Points on a hilly landscape, in no order, each with its height.
From any point a ball rolls to the lowest of the 5 points nearest to it. It stops when none of these is lower. Distance is the straight distance between rows; heights are no part of it.
biza: [  2  13  14 -18  32  22  15   2  -1 -33  -8  -4   3 -16  10 -18  11  11
  20 -12   8  20 -28 -30 -16  -9 -10]  h=44.7
vaz: [ 30  -5  13 -14  -3   3  24  -9  15  13 -24   1   7   4  -5 -10   6  -5
  25   4  -3   7 -22 -17 -20  11 -17]  h=38.7
fup: [ -2   6  29 -20  24   6  23 -15 -19  -2  -2  -3  -6  -2   6  17  10  -5
  35 -24  -8 -15 -31 -27   9 -15  31]  h=38.5
Kivip: [-20  11 -13  12   1  -1 -18  -2   4 -33 -24  -7 -11  -7  -6 -15  19  31
 -34   0  21  14  15   8   9  24 -14]  h=73.2
kavu: [ 31   5   8   0 -17   0  -6   5  -5 -17  -5  -5 -19   2  17 -11   7 -17
   6   5  -6   9 -12  -4 -31  10 -31]  h=13.9
Muga: [ 15  -7  -2   5  -9  -2   6  -9   0   3  16 -14  -1 -12  -4  -9   6 -20
 -23   3  21 -19  15  13   6  -7  -1]  h=33.9
fut: [ -3  22  31   2  27 -20   8 -11 -22  14   7  -3 -15   9   4  25  13 -18
  17   2 -20 -27 -14 -22  11  -6  35]  h=42.7
voro: [-33  -6 -46  25 -22   4 -15  28  16  -8 -15 -10   4   4 -23 -16   0  23
   0  -4 -25  11  31  15  18   5 -12]  h=41.7
mel: [-25 -30 -16   1 -15  21   8  39   3  -4   2 -10  12  19   7  49 -22  16
   0  -4 -10  10  14  16   5  -9 -12]  h=44.2
lek: [  3 -36 -32 -11   2  -3   0   7  26 -25  11  14 -43   4  -1  32 -14   0
  -8   5 -11  24  10  10   9 -17  19]  h=38.8
Sidil: [  1  13 -25   8 -20 -21   1  16   5   4 -11   2  17   0 -11 -22  13 -17
  -6  18 -26   1  16  13  -2   7 -22]  h=23.1
gok: [-28  -6 -42  12 -25   4 -15  18   3   4   3  -2 -14  23  -7  20 -29  25
   8 -12 -37  31  16  20  12 -14   1]  h=40.8
Dedu: [  7   1  -8 -20  17  -1   6  16  14 -30 -22 -13  10 -11  -4 -32  26  13
   1   1  -2  -8  -2   3  -1  12 -24]  h=32.6
kodo: [-30   1  -8  12  -5   7 -18   5 -12 -10  32   8  -8   0  13  21 -17  23
 -17  -6  18  22   1  20   9 -23   0]  h=43.1
depum: [  4  20   9 -22  44 -28   9  14  -9  -6 -13  -5  21 -20  10  -7  18  20
  -1  10  -1  -8  11 -18  -2  14  -3]  h=35.6
zoda: [ -6  18  19   1  48  -8  10   1  10  17  -8 -10   3  -8   0   9  12 -14
  -9  24  17 -40  29 -30  -6  -2  23]  h=44.1
Zemo: [ 31 -39 -28   3 -21  -1   4  -7   6  -6   5 -13   3 -19 -23  -5  13 -13
 -11   3   2 -12  19  13  10  15  -5]  h=25.2
sanu: [-34  16 -11  12  -3 -10 -27  12  12  -3 -22  -5  11   2   6 -10   1  10
 -25   9  27  10  19   5  22   8 -18]  h=59.1
kidig: [-16  -1  -3   3 -24  11  -9   9   7  13  32  -2  25  17  15  38 -43 -11
  -1 -13  19   4  17  16  21 -14  13]  h=46.3
pef: [ 17 -28 -11  11  -6   5   7   2  14 -13  17 -25 -11  -4 -21  -8   0  -5
 -10  -8  13  -1  14  13  12   3  -5]  h=29.3
Tuduk: [  7 -48 -40 -14 -26   2  13  17  -9  -3 -10  20 -14   7  -7  41 -12  -4
  13   0 -31  25  11  23  -6  -7   5]  h=34.5
das: [ -8  -6 -20  16  -5   4 -15   5   7 -22  22  -8 -26   8  -7   3 -25  24
  -5 -14 -15  23  10  20   6   2   3]  h=32.7
bamu: [-24  -1 -22  15  -2  13 -15   0  26 -26 -20 -14 -22  -6 -20 -14   2  47
 -22 -15  -4  13  20  11   8  40 -10]  h=80.6
nemi: [ 19 -16 -36  15 -30  -1  -3  10  -3 -10  -4   2  -6  -4 -11  -7   2  -9
   7  -4 -16  12  16  17 -12  14 -20]  h=14.5
paza: [  9  -5  26   1  -2 -20  15 -10   2  34  -9  -3   7  21 -18 -15   2 -13
  22   5 -16  -5  -9 -12  -4   5  -3]  h=38.6
fizam: [ 20  19  15 -16  11   7   4  15  -5 -17  -2 -10  -6   1  15   2  -2   1
  22  -2  -7  22 -23 -29 -34   3 -29]  h=24.5
Lubo: [  9  13 -30   6 -28 -10 -12  10 -11  -2   8   6  -3  -6   7   0   4  -7
   1   3 -20  22   4  26 -15  -5 -22]  h=18.7
pote: [ -5   4  21   8 -11 -26 -12 -18  -7  22  12   2  -3  29  -7  -8  -9 -25
   8  -5  -1 -21 -17  -4  24   0  20]  h=35.5
mola: [ -9  19   2   8   0  -1   9  -6  27  31  11   4  10   0  -4   9   6 -36
 -22  27  17 -32  27   1 -11 -15   5]  h=35.4
der: [ 23   8  18 -31  -1  13  -8 -15  -9   4 -12  13  -1   7  21   3  -8  -6
  35 -16  -4  12 -49 -33 -11  -1   1]  h=43.7
vulum: [  6  -1  -3 -21 -16   1   8 -11 -21  24  24  24  10   3   8  18   1   0
 -25  13   0  -3  -6  24 -10 -30  -3]  h=32.8
mero: [-30  21   4 -10  19 -31 -15  19   8   1 -33   2  16 -12  21  -5   9  17
 -13  22  20  -2  15  -5  24   8 -17]  h=68.5
vukuf: [ -5   2  23  -9  21 -15  21  -2  14  20  -6 -19  17  16 -18  -9   8 -10
  11  -2   2 -25  -1 -29   3   0   5]  h=41.1
tobe: [ 14   1  21 -13   8  15  -2 -14 -20 -46  23  14 -20  -6  15 -31   4   3
  -4 -11   0  12 -23  -3  -8 -13   1]  h=24.8
ver: [ 21 -32 -21   9 -28   0   4  -1   4  -1  -8 -13   5   7 -27 -18   7 -20
  11   0 -11  -6  12  13   7  24 -10]  h=20.3
kimob: [-17  13   3  -3  13 -18   9   9  -2  17   6  -1  15 -23  11   4  15  -7
 -27  18  16  -7   4   4  -4 -18  -4]  h=40.6
dipe: [ 11 -18   3   6  11  14  -5  -8  -2 -20  23 -15 -17   5   0  -9 -10   7
 -11 -18  13   5   4  11  16   0  13]  h=33.3
zave: [  9 -16  14 -18  -5  16  20 -26  26  45 -25   0   6   6 -15  -7   7  -7
  32  -4  11  -5 -25 -18   1  -5   8]  h=44.9
Zadom: [ -3   1  -8  17 -13  -2   1   5  24  21  16 -11  18  -5 -10  -4 -12 -21
 -19   4  23 -19  26   8  14  -2   1]  h=29.7
dit: [-40  11 -42   0 -13  -8 -25  20  10 -22 -43  12   3  -6   1 -11  22  33
 -19  12  -9  14  17  30  13  16 -20]  h=54.8
Ziba: [ -4  11 -12  -1  -8  -1  -7   4 -15 -17  25  11 -11 -21  14  -1   8  16
 -19  -1  11  29  -1  23 -11 -24 -11]  h=33.7
luse: [ 17 -17   4  15  -7   7  -4   1  14  -3  26 -17  -6   8   0   9 -31 -15
   3 -18  33 -12  25   7  21   3  19]  h=37.8
Sek: [ -6 -19 -27  20  -6   3  -3   7  22 -18  10 -22 -13  10 -26 -12 -12  17
  -1 -15  -8   7  13  10  12   9  -7]  h=34.7
gir: [  0   0 -13   8  -6  14 -11  -1  13 -36  20  -2 -42  -4  -6  -5 -11  42
  -5 -17 -24  26   1  12  -8  23   0]  h=33.2
pud: [ -2 -29 -49   1 -33  13  11  23 -11   6  -8   6  22   5 -15  27   7  -1
   7   4 -32   5  21  26 -11  -3 -17]  h=31.2
fomal: [-21 -18 -18   2 -16  13   7  24  -6  -2  10  -4  19  -3  -2  37 -11  26
 -21   0   5   9  15  25  -4 -13 -19]  h=45.7
gori: [ 22  12  34  -6  -2 -21 -11 -16 -11  21 -12  27  -3  24   5  -6  -3 -13
  18  -8 -20 -13 -47 -13   3  13  23]  h=35.1
fitin: [ 27   8  -8 -45  19  15  19   3  13 -11 -18 -10  17 -20  16   0   5  13
  28   4   3   9  -5 -30 -18  10 -28]  h=39.0
sonem: [ -7  -9 -10 -10 -12   3  -7   8 -18   8  27   7  12  13  12  36 -29  11
 -14  -6   6   6   3  17  17 -25   2]  h=37.9
rupu: [-13  12  26 -19  44  23  25  -8 -17  -2  -6 -17   6 -24   3  15   8  10
  13 -12   0 -24  -8 -35   6  -8  23]  h=49.4
Loba: [-31  24  -8  26  -1  -9 -24   1 -13 -19  11   1 -21   2   1 -13  -2  23
 -13  -9  -7  36 -14  17  -7   2 -13]  h=31.5
bulu: [ 44  -9   7  10 -44  -6 -18  -2  -3   3 -12  19  -8  -1  15 -10  -5 -18
   4  12  -6 -13 -14  18 -17  28 -11]  h=17.1
Bube: [-31  11  30  -5  42  33  18  -5  -6  -7 -29 -19   6 -31  15  22   4   2
  15 -21  21 -18 -11 -37  11 -14  22]  h=59.5
Sozi: [-34  -9 -16  15 -36  17  -7  28   7  20  12 -18  28  15  -4  23 -31   6
   2  -1   3  13  24  16  20 -14  -9]  h=50.4
dizu: [ -7  18 -11  15  -3 -16  -9   9  -6  -8  11   2 -11   1   9 -20   1   2
  -4  -3 -14  29  -8  18  -8 -10 -19]  h=24.3
minu: [-23  23  15 -14  33  -4   8   2  -1  13  -4 -25  21  -1 -16  15   8  25
  33 -14  -3 -27  -2 -43  14   3  11]  h=58.4
Fos: [-12  14   8   0 -13  -5 -11 -21  -7  29  29   4  10  12  10  14 -16 -38
 -11  -4  15 -27   0   9  11 -19  26]  h=48.9
delup: [  1   8  17 -29  11  28   6 -20 -12 -29   4  15  -4  -2  17  -8   5 -11
  17 -17   3   7 -49 -17  -6 -21   8]  h=36.6
zefov: [ 37  -2  37  -8 -17  -8  -5 -12  17  23 -18  29  -5   7  13 -12   2  -2
  14   3   0 -20 -43   4 -24  25  11]  h=41.6
Tupu: [  2  12   7  -8  10  23  -8  -4   5 -30   2  -3 -14  19   1 -18  -5   8
  13 -30 -10  24 -36  -8 -22   3 -17]  h=35.2
tafa: [ 19 -12   6   1 -26  10  16 -15   7   9 -11  -6   3  22 -21 -27   0 -10
  24 -13  -6   3 -29   8   2   4 -15]  h=31.8
zevaf: [-11  28 -28  15   0 -13 -17  31   4 -28 -28   2  -1 -10   6 -20  10   9
  -7  11 -14  28  10  10 -17  10 -30]  h=30.6
vapu: [-16 -35 -43   2 -30  14  12  26 -12   6  -5   6   7  19  -7  29 -15   6
  15  -4 -42  23  21  25  -8 -15   0]  h=35.9
loke: [  2 -11 -22  10 -49  -3   4  -2  -4  41   0  16  20   9 -15   6   1 -17
   0  19 -24   5  12  25   0  -8 -13]  h=27.1
Rumes: [-37 -16 -34   7 -30  27   7  39  11  12 -14 -11  35   8 -10  21  -7   7
  -9   8 -11  -3  28  13  14  -7 -19]  h=49.5
Ziga: [ 10   1  34 -12  38  -1  21   0 -17 -20   5   3  -1 -39  23 -19  20  -5
  -4   9   2   5  -8 -19 -21  -8  -3]  h=27.2
Dibaz: [ -4   0 -10   3 -15  -2  -2   1  -9   9  27  -7   1  -3   2   9  -8 -12
 -17   0  10  -1   0  18  12 -22  -6]  h=38.4
zugiz: [ 25 -17  10 -13   2   6 -17 -26 -27 -22  11  13  -4  17  -3  -8 -23   6
  -7 -18   7  -6  -5  -4  26  -3  30]  h=28.4
mig: [-31   4 -22 -10 -20  10 -15  13   8  -7 -33   7  28  -7  13  23  13  20
 -35  11  36   1  30  19  14   8 -33]  h=78.9
pidi: [ 12   7   2   2   8 -33  16  -5   3  30  -4   4   6  -6  -8  -2  13 -21
  -1  30  -9  -4  10  -7 -13   1  -2]  h=32.5
ris: [-19  15   9  15   9  -7  -8  12   6   2   2 -20   5   0  -2 -20  -5 -11
 -17   0  17  -6   6  -5  12  -3  -4]  h=37.2
Kuzi: [-28  20  14   9  14 -22  -3  17  21  30   0  -6  18  13 -11  -4   2 -24
  -3  17  -1 -21  18 -23  15  -4   1]  h=59.0
Puso: [ 24 -34 -33   5 -21  -7 -12   0   6 -21 -14  21 -33  18  -6  18 -25   0
  26 -11 -35  27  12  10   6  18  18]  h=32.0
lumop: [  1   9  16   8  13 -32   9 -15 -13  32  -2   9  -5   8  -3  11  12  -9
  25  21 -11  -8   1 -15 -12   5  19]  h=36.3
meve: [-23  16   8   7  14 -22  -7  15 -11   0   6  -6   4 -17   6 -13  13   0
 -16   3   6  18  -7   0   1 -15  -6]  h=38.0
sige: [-36  -2 -14  26 -14  14 -20   8  15  -4  -9 -10 -11   8   1  20 -19  30
 -16  -8  15  33  27  11  17   8  -5]  h=45.5
zeg: [ 30 -17  27  -2   0   6  22 -22  27  40 -27  13  -1   1  -6 -16  15   0
  17  17  10 -13 -27  -5 -23  14  16]  h=40.5
mude: [ -1  14  -6 -26  26  20  22 -25  -7  28  -5 -15  16 -27   1   4   9   1
  43 -16  -3   4 -13 -38   0  -6  18]  h=57.8
navi: [ -3   5 -15  -3  -4 -14   7  10  16  25   0  -6  16  -6  -6  -8   6 -19
 -26  24  -2 -18  20   3   9  -7  -9]  h=28.5
dalel: [ -6  24   9  -8  46 -26   6   5   9  24  -2  -7  16 -15   2   6   9  12
   0  26   2 -38  28 -20   5   9  14]  h=49.6
Gimus: [ 10 -22 -30  11  -3   5  -1   4  16 -32   8 -19  -8 -30  -8  -5  10  14
 -24   6  16  -3  28  14  12  12  -7]  h=33.1
kala: [ 10   0 -26   3   0  10  -6  11  15 -41  -9  -4 -12 -10 -15 -23  16  16
  -5 -12 -12   8   5   6 -20  26 -24]  h=12.4
mav: [ -2  16 -12  17  -4   9 -21   1   2 -39  21   3 -34   1   8  -8 -11  20
  -5 -12 -17  30  -5  22 -17  15  -7]  h=26.3
zukat: [ 12  -2  40 -18  15  18   5 -34 -24  -6  -4  15 -14   8   5  -4   4 -20
   6 -15  -1 -29 -32 -14  12 -10  36]  h=39.6
Rubu: [ 21   3   6   6 -23 -28 -14 -14  -7  20  -1  22  -3  12   5 -10  -8 -13
   8   3 -14  -4 -22  11   2   8   6]  h=22.9
Gute: [-16  12  12  10   7   1 -20  -5 -26 -18  23   6 -19 -14  13  -9  -8  -4
 -18 -12  12   5 -13   3  14 -21  13]  h=37.6
kuvul: [-17  20  17  10  25 -11   1   6  -4   3   5 -14   0 -15  11  -2   4 -22
 -17   0  21 -16   3  -4   1 -15  14]  h=47.8
sama: [ 24 -13  -9  -5 -33 -14  -2 -20 -11  29  17  23  -1  -3   2   9  -4 -12
 -13  13  -3  -7  -1  26   7  -7   5]  h=28.1
beg: [-28  27  37  14  38  -1   5  12   7  -3 -16 -25  13 -11   8   5   8 -18
  -4 -18  26 -26   0 -32  10   7  17]  h=61.0
nur: [-28  -8 -43   0 -19   8 -16   5   5 -19 -31   7  -3 -12  -6  17  10  42
 -22   8  12  14  34  13  12  14 -13]  h=71.2
tulut: [ 27  22  18 -18  11   9   7 -14 -28  13   0  -7  10 -10   8  27  10   9
  37   0 -13  -4  -9 -41 -36  16 -12]  h=39.8
teze: [-47   8 -27  23 -18  11 -18  20   7   8 -10  -9  22   6  -5   8  -7  16
 -15   2   8  16  16  17  17  -5 -16]  h=48.5
fug: [ 15   4  11 -20  28 -12  23   0  12  18 -13 -12  22   8 -13 -21  12   6
  10  10  -5 -22   8 -25   1   6 -12]  h=44.8
farud: [ 34  -1   8  -3 -17 -14  -2 -11 -22  -3  16  16 -13  -5  11 -19   2 -22
  -8  15  -6  11 -15  16 -12  -4  -6]  h=17.5
kapaf: [ -1  15  27 -11  24 -13  16  -2 -25   7  10  -7  -2   5  -1  -2   9 -16
  16  -4 -14  -1 -25 -17  -3  -1  10]  h=26.2
dipag: [  9  -8 -10 -19 -21  -2   3 -14 -24  20  23  15  17  14   4  33 -19   3
 -12   4  -1 -14  -3  23  10 -25   6]  h=34.2
Losa: [ -8  16   8 -17  36 -22   2  25   7 -12 -20 -10  19 -10   3 -22   7  21
   5  -1   3   1  -2 -16   4  10 -11]  h=44.0
Nem: [ -8  -1  36   2  -2   7   9 -23  24  25   4 -14  11  26 -10 -10  -4 -35
   7 -11  18 -39  -1 -15   4   0  17]  h=46.0
Bif: [  9  -1  11  -5   4  -3  -6 -14 -16  -7  22   2  -8  17  -4 -18 -11 -11
  -2 -15   1  -6 -18   7  12  -7   5]  h=28.2
vuden: [  3   4 -24   7   5  -4  -8  13   6 -24  -9  -6   3 -15  -8 -26  12   4
 -23   7   0   5  10  15  -3   4 -19]  h=26.7
bibun: [-30  19   4   5   3 -18  -6  15 -19  -6   7  12   2 -23  15   5  12   4
 -24   1  10  26 -14   9  -7 -23 -11]  h=50.6
veken: [ 27 -13  20  -6   5  10   1 -27 -27 -19  23  10 -10   3   5 -23   1 -10
  -7 -12   5  -7 -16   2   7 -11  14]  h=23.7
roran: [  9   6  25 -12  45   2  22  -7  -6   6  -7  -9   0 -29   8  -6  14  -3
  -4  22   5 -25  15 -25 -17  -5  11]  h=30.5
Fis: [-37  -5 -26   6 -16  17  -5  16  -6 -12 -27   3  19   5   2  32   9  48
 -33   9   8  18  14  25  -3   4 -32]  h=60.6
sogi: [ 30 -17 -11  -2 -17  -5 -21 -13 -18 -13  22  13 -10  11  -4 -11 -23   1
   1  -5  -4  14   3  15  14   0   7]  h=21.8
sakib: [-39 -32 -41  -5 -24  19   1  41   6  -7 -22  -2  31  -1  -9  30   2  23
 -11   6  -7  -9  33  18   6  11 -20]  h=52.4
seve: [-41  36  16  19 -14  -5  -7   8  12  15   7  -1  32  -5  11  15 -12 -20
 -11  -9  38  -7   7   6  14  -1   6]  h=51.2
muna: [ -8 -46 -20 -11 -15   4  17  19  20   0   2   9  -7  18  -2  47 -15  -8
  -2   0  -6  15   8  17   9 -23   5]  h=38.2
Pasot: [  6   7  10  -3  24   3   4   9  -9 -31  -3  -5  -8 -23   8 -34  17  12
 -18   0   9  13  -5   0  -4   0 -11]  h=45.0
kat: [  4  24  12  -1  20 -11   9 -11 -20  28   3  -5  13   8 -16  13  13  10
  40   4 -20 -14   6 -35 -22  18   2]  h=35.3
Vepog: [  4 -15 -37   6  -7   7   3   6  -2 -21  19   0  -7 -29  -4  14   7  16
 -15   1   3  14  18  26  -2 -13  -9]  h=39.4
kasef: [  0  -8  24 -17  30  26  29 -21  -4   5  -2 -12  -4 -10   0 -11   6 -15
  11 -16   9  -8 -28 -24  -1 -17   9]  h=46.7
vudav: [-22 -43 -38  15  -5   2  -1  23  42 -15  -6 -11 -20   5 -17  23 -15   1
   2  -7  -7  18  30   3  12  12   9]  h=42.6
niz: [-27  15  29   7  14 -15   2  16  16  32  -3 -15  17  23 -23  -3   1  -8
  20   6 -14 -27  12 -42  20  -2   9]  h=51.6
Boso: [ -2  18  -1   1  14 -32   4  23   1  -1  -7 -11  14  -7  -4 -18  -1  -4
   0   7 -18  11  -2  -8  -7   4 -19]  h=29.9
kude: [ 38 -14  -2  -5 -31   5 -14 -13  -6 -12  -3  12  -9  21  -7 -15 -13   4
  17 -14  -6  11 -15  17   2  20  -5]  h=18.0
Bezum: [ 39 -15 -25   5 -31  -1 -11  -7  -9 -14   6  10 -13   6   5   3 -11  -8
  10  -1 -14  16   6  19  -3   9 -10]  h=17.9
gosu: [ 19  -3 -12   5 -12  11  -2  -4   1 -32   5  -6 -16   7 -12 -21   3  -1
   7  -4  -8  19  -8  14 -14  14 -19]  h=6.8
rup: [  9  15   6 -36  41  15  21  -7  -9   3 -12  -7  25 -25   5  -3   9  29
  16   1   2  -8   0 -31  -7   6  -2]  h=49.2
mon: [ 15  19  22  -8  33 -17  20   4 -30  -2   9  -5   1 -27  16  -3  19   3
  13  11  -9   7  -2 -26 -22   0   5]  h=6.5
Lefup: [ 12 -13 -21  -9 -35 -11 -13 -10 -17  19  17  19   5  18  -2  14 -28   0
   3   0 -10   6   4  26  18 -13   7]  h=28.3
vib: [ 23  13  -1  -5   5  23  -3   7   7 -42  -2  -4 -21  -1  18 -19  15   7
  -6  -2 -11  21 -11 -12 -36  13 -34]  h=25.1
vuvup: [ 28 -13 -12   2 -11  18  -7  -9 -12 -42  27   9 -26 -11  14 -11   0  11
  -4   4  -3  23   7  16 -18  -3  -6]  h=14.9
Nok: [ -2 -12 -25  18 -28  -7  -3  12   5  15   4 -18   7   8 -21 -12  -7 -17
  -3   2  -8  -5  19  16  10  -3 -10]  h=21.5
Tavi: [ 26  -8  33 -16  25   9  33 -27   1  22 -10  12   1  -7   1  -7  14  -3
  17  15   2 -14  -7 -19 -30  10  12]  h=38.1
lerom: [  0  18  19  -8  19 -25   3   4 -19   9   6 -12  11   6   1  -4   1  -3
  30  -9 -19   9 -20 -20  -5   2  -7]  h=26.8
koz: [-26 -23 -30  10 -16  14  -2  28  34  -4  -8 -14  14  -2  -5  33 -19   8
  -2   0  10  13  38   6  16   3  -6]  h=45.2
Kegef: [-15   4  -4  -4  13  -7   1  21  20 -13 -24 -17  10   7 -14 -32  19  12
  -8 -10  -1  -1  -2  -4  15   9 -20]  h=43.6
niv: [ -4   3  27   6  19  13   6   2   4 -11   8 -22   0 -11   3 -17   1 -14
 -21 -18  32 -19   0  -6   4  -3   3]  h=45.4
riben: [ -6 -21 -17  -3  -7  -7 -14   9  14  -3  16   0 -16  23   3  29 -41   8
  -1  -9   4  23  10  11  27 -19  17]  h=41.2
noze: [-19  -6 -13  17   1   9 -13   1   6 -18  19  -4 -28 -13   1  15 -10  36
 -20  -5  21  30  14  19  10   0   4]  h=39.5
kofe: [ 27  -5  30  -6   5   9 -11 -40 -20   5 -18  29   1   7  -4 -10  -2 -13
  -9  -6   7 -41 -36 -15  17   2  52]  h=47.7
mazet: [ 31  -8  44 -22  14  15  17 -31 -23  -7  -7  36 -10 -16  34  -2  11  -7
  18  13 -14 -16 -19 -23 -19   0  27]  h=45.1
zit: [-33  15   0  18  11 -12 -17  17  11 -15 -24 -12   4  10 -12 -29   2  19
  -7  -9  -4  19  -7   1   5   6 -22]  h=40.2
zan: [ 14  -5  29  -6   9 -11  15 -19  -6  22  -3   4   1  18  -9 -15   4 -17
  13  -5  -7 -14 -25 -12   3  -8   7]  h=34.4
bar: [ 10   6  21  15  11 -35 -12 -14  -5  40  -8  46 -10  20   1  11  12   1
  18  15 -13 -19 -29  -6  -5  12  42]  h=46.4
nanot: [  7   6 -33  12  -9   9 -14  17   3 -36   3   3 -21 -21   2  -3  18   6
 -15   7 -14  19  10  12 -30  13 -27]  h=23.5
Fefe: [ -9   8  21  12  -4   8  -1   0  15  10  21 -23  10  11 -12  -6 -14 -30
   0 -17  26 -22   4   1  12  -3   2]  h=38.9
Seg: [ 27 -11  30  -3  12  -2  -5 -34 -11  21 -15  36 -12   2   8 -16   4 -13
   4  17   3 -26 -34  -3  -2  10  40]  h=43.0
fiku: [  3  10  15   5  18 -20  -2 -27 -16  31   7  27 -16   4   8  24  17 -23
   2  23   3 -27  -8 -11   0 -19  45]  h=55.5
nuba: [ 30  -1  39 -24   0   6   1 -30 -20   0 -10  30  -3   1  17 -11   2  -4
  12  -4  -3 -10 -41 -16  -6   5  18]  h=41.9
Roviv: [-16 -20 -10   0 -12  11   1  27  41  -8   7  -5  -9  16  11  44 -42  -7
   1  -3  18  30  16  16  17 -14   6]  h=43.2
fedig: [ -6  -8 -34   7 -13  -2 -15   5  -4 -10  24   8 -12  11   3  18 -26  21
  -2  -8  -9  30   5  28  10 -20  -2]  h=36.7
povov: [-14  14   4   6 -23   8   7  -8  13  47  31   7  24  13  -3  30  -7 -32
 -15  12  19 -27  13   9  -7 -19   0]  h=42.3
pimo: [ 34  -1  21  -5   4 -17  16 -10   8  31 -22   8  10   3  -8  -2  12   1
  27  21 -11  -4  -2 -22 -25  24  -9]  h=35.8
bevuv: [ 16  -6  19 -14  32  10  30 -13   0   2 -16 -13   5 -12  -1 -23  17  -6
 -10   4  12 -15 -10 -20  -6  -8  -3]  h=42.0
meted: [  7  15 -30  20 -16  11 -18  18   9 -39  -4  -5 -26   0  -3  -8   5   2
  -3  -4 -26  21   2   8 -31  21 -28]  h=16.9
seri: [ 51 -18  16 -12 -19  -5  -6 -30 -20 -13  14  27 -10 -12  18 -25   0  -8
  -7   3   3  -6  -9  14   0   4  17]  h=19.7
Bitum: [ -1   2  15  17  -7 -13   4 -14  19  40  10   0   1  15 -12  -6   0 -37
  -8  19  13 -28  11  -1  -1  -3  14]  h=40.4
nuz: [ 34   6  33 -18   1   0  15 -16  -7  14  -5   7   2   2  13  -1   4 -11
  30   7  -8   2 -26 -18 -23  13  -6]  h=38.3
Boreg: [-16  25  33  11  27 -13   4   2   8  21   0 -19   2  14  -7  12   8 -26
  12   1   4 -34   2 -29   6   0  31]  h=50.3
zoma: [  6 -13  35   3   8  -4  15 -24  12  42 -11   2  -6  28 -17  -5   6 -15
  10   8   4 -32 -16 -20   0   3  23]  h=39.3
nebi: [-36  12 -43  20 -15  -5 -24  25  10 -11 -24   3   2   0  -2 -10   4  25
 -19  -4 -22  25  21  24   1   3 -22]  h=41.5
nefi: [ -5 -50 -45   6  -9   0   6  16  26 -15   2 -12  -7 -17 -14  28   0 -10
  -5  -2  13   6  40   5   9   5  -2]  h=40.7
zuk: [-10 -13 -27   7 -14   7   8   7  -2   5  14  -6  15 -21  -4  17   0   4
 -27   4  14   0  19  20   4 -18 -12]  h=42.1
Tam: [ 34   7  32   2  -1 -22  -5 -15  -6  25  -6  31 -12   2  20   1   4  -1
  20  24  -6 -11 -24  -7 -27  24  16]  h=40.3
vune: [-20   3   0  22 -11  -7  -6  12   8   3   7 -22   9  15 -22 -21 -10 -12
  -1  -2   4  -6   6   7  21  -4 -13]  h=29.4
momi: [-17   8   0   5 -13 -14 -18  -1 -15  15  24  -2   8   5   5   3 -13 -17
 -10  -5   6  -4  -7  12  14 -20   3]  h=42.2
Sezev: [ 14 -16   3  11  -9   2   9  -8  12  13  14 -19   1   2 -13  -5  -8 -25
 -16   4  28 -28  25   8  14  -2   6]  h=34.6
nare: [ -5   9   2  15   6  20  -3  -6   5 -41  11  -4 -25  -8  -7 -26   7  39
 -16 -12  -3  24  -6   3 -16  14 -10]  h=39.7
pifeg: [ 11   6  31 -16  15  11  -2 -23 -34 -30  14  18 -14   1  14 -17   6 -17
   0 -20  -5 -13 -29 -18   4 -19  34]  h=31.6
nibe: [-16  22  31  -1  52  -6   8   4  -1   5 -17 -12   6 -20  10  13  10   0
  -1  10  19 -39  27 -30   0   9  28]  h=51.7
resu: [-37  -7 -54  11 -19  15  -5  29   0  -7 -16   6  15  -7 -12  17   5  29
  -7   0 -18  20  20  26  -5   1 -15]  h=47.1
Punu: [ 18   2  21  14   5 -21   6  -8   6  47 -14  14   4   9 -14   4  10   6
  27  30 -14 -13   3 -12 -23  22   9]  h=34.8
fopo: [ 18  -9   7 -12  -3  15  -7 -19  -8 -16   7   3  -9  30  -6 -18 -13   2
  17 -25  -6  10 -39   2   3   3  -1]  h=27.3
gozav: [-10  -5   5  16  15  18 -13  -6  -3 -31  24 -16 -30   2   5 -12  -6  31
 -19 -17  16  16  -2   4   7   5   7]  h=37.7
lipib: [ 19   2  20 -27  -8  10   0 -26   6  19 -17  27   2   4  11  -6  -5  -9
  33 -17  10   6 -52 -15   1   1  13]  h=49.0
zufi: [-15  21 -28   0  -6  -6  -2  19  -9 -16  -7   7  13 -20  10   4  12  11
 -18  13  -6  30   3  21 -24 -12 -34]  h=32.9
Mim: [ 19  17  11 -28   0  37   5 -24 -29   8   0   1   0 -27  35  27   6   2
  39   1  -1   3 -12 -53 -19  -1  -1]  h=45.8
tona: [-14  14   8   2  21  -8  -7   7   3 -14 -20 -10   7 -18  14 -17  13   8
 -29  10  41  -1  11  -3  15   0  -7]  h=70.2
gek: [  1   7  38   8   8  10  -4 -25   5  12  10  -3 -10  19   2   6  -5 -45
   4 -12  10 -49 -14 -11   4  -6  40]  h=53.3

Where does a ball stop that starts at each point below?
niz: mon
sakib: gosu
Boreg: mon
Roviv: gosu
Rumes: gosu
Sezev: gosu
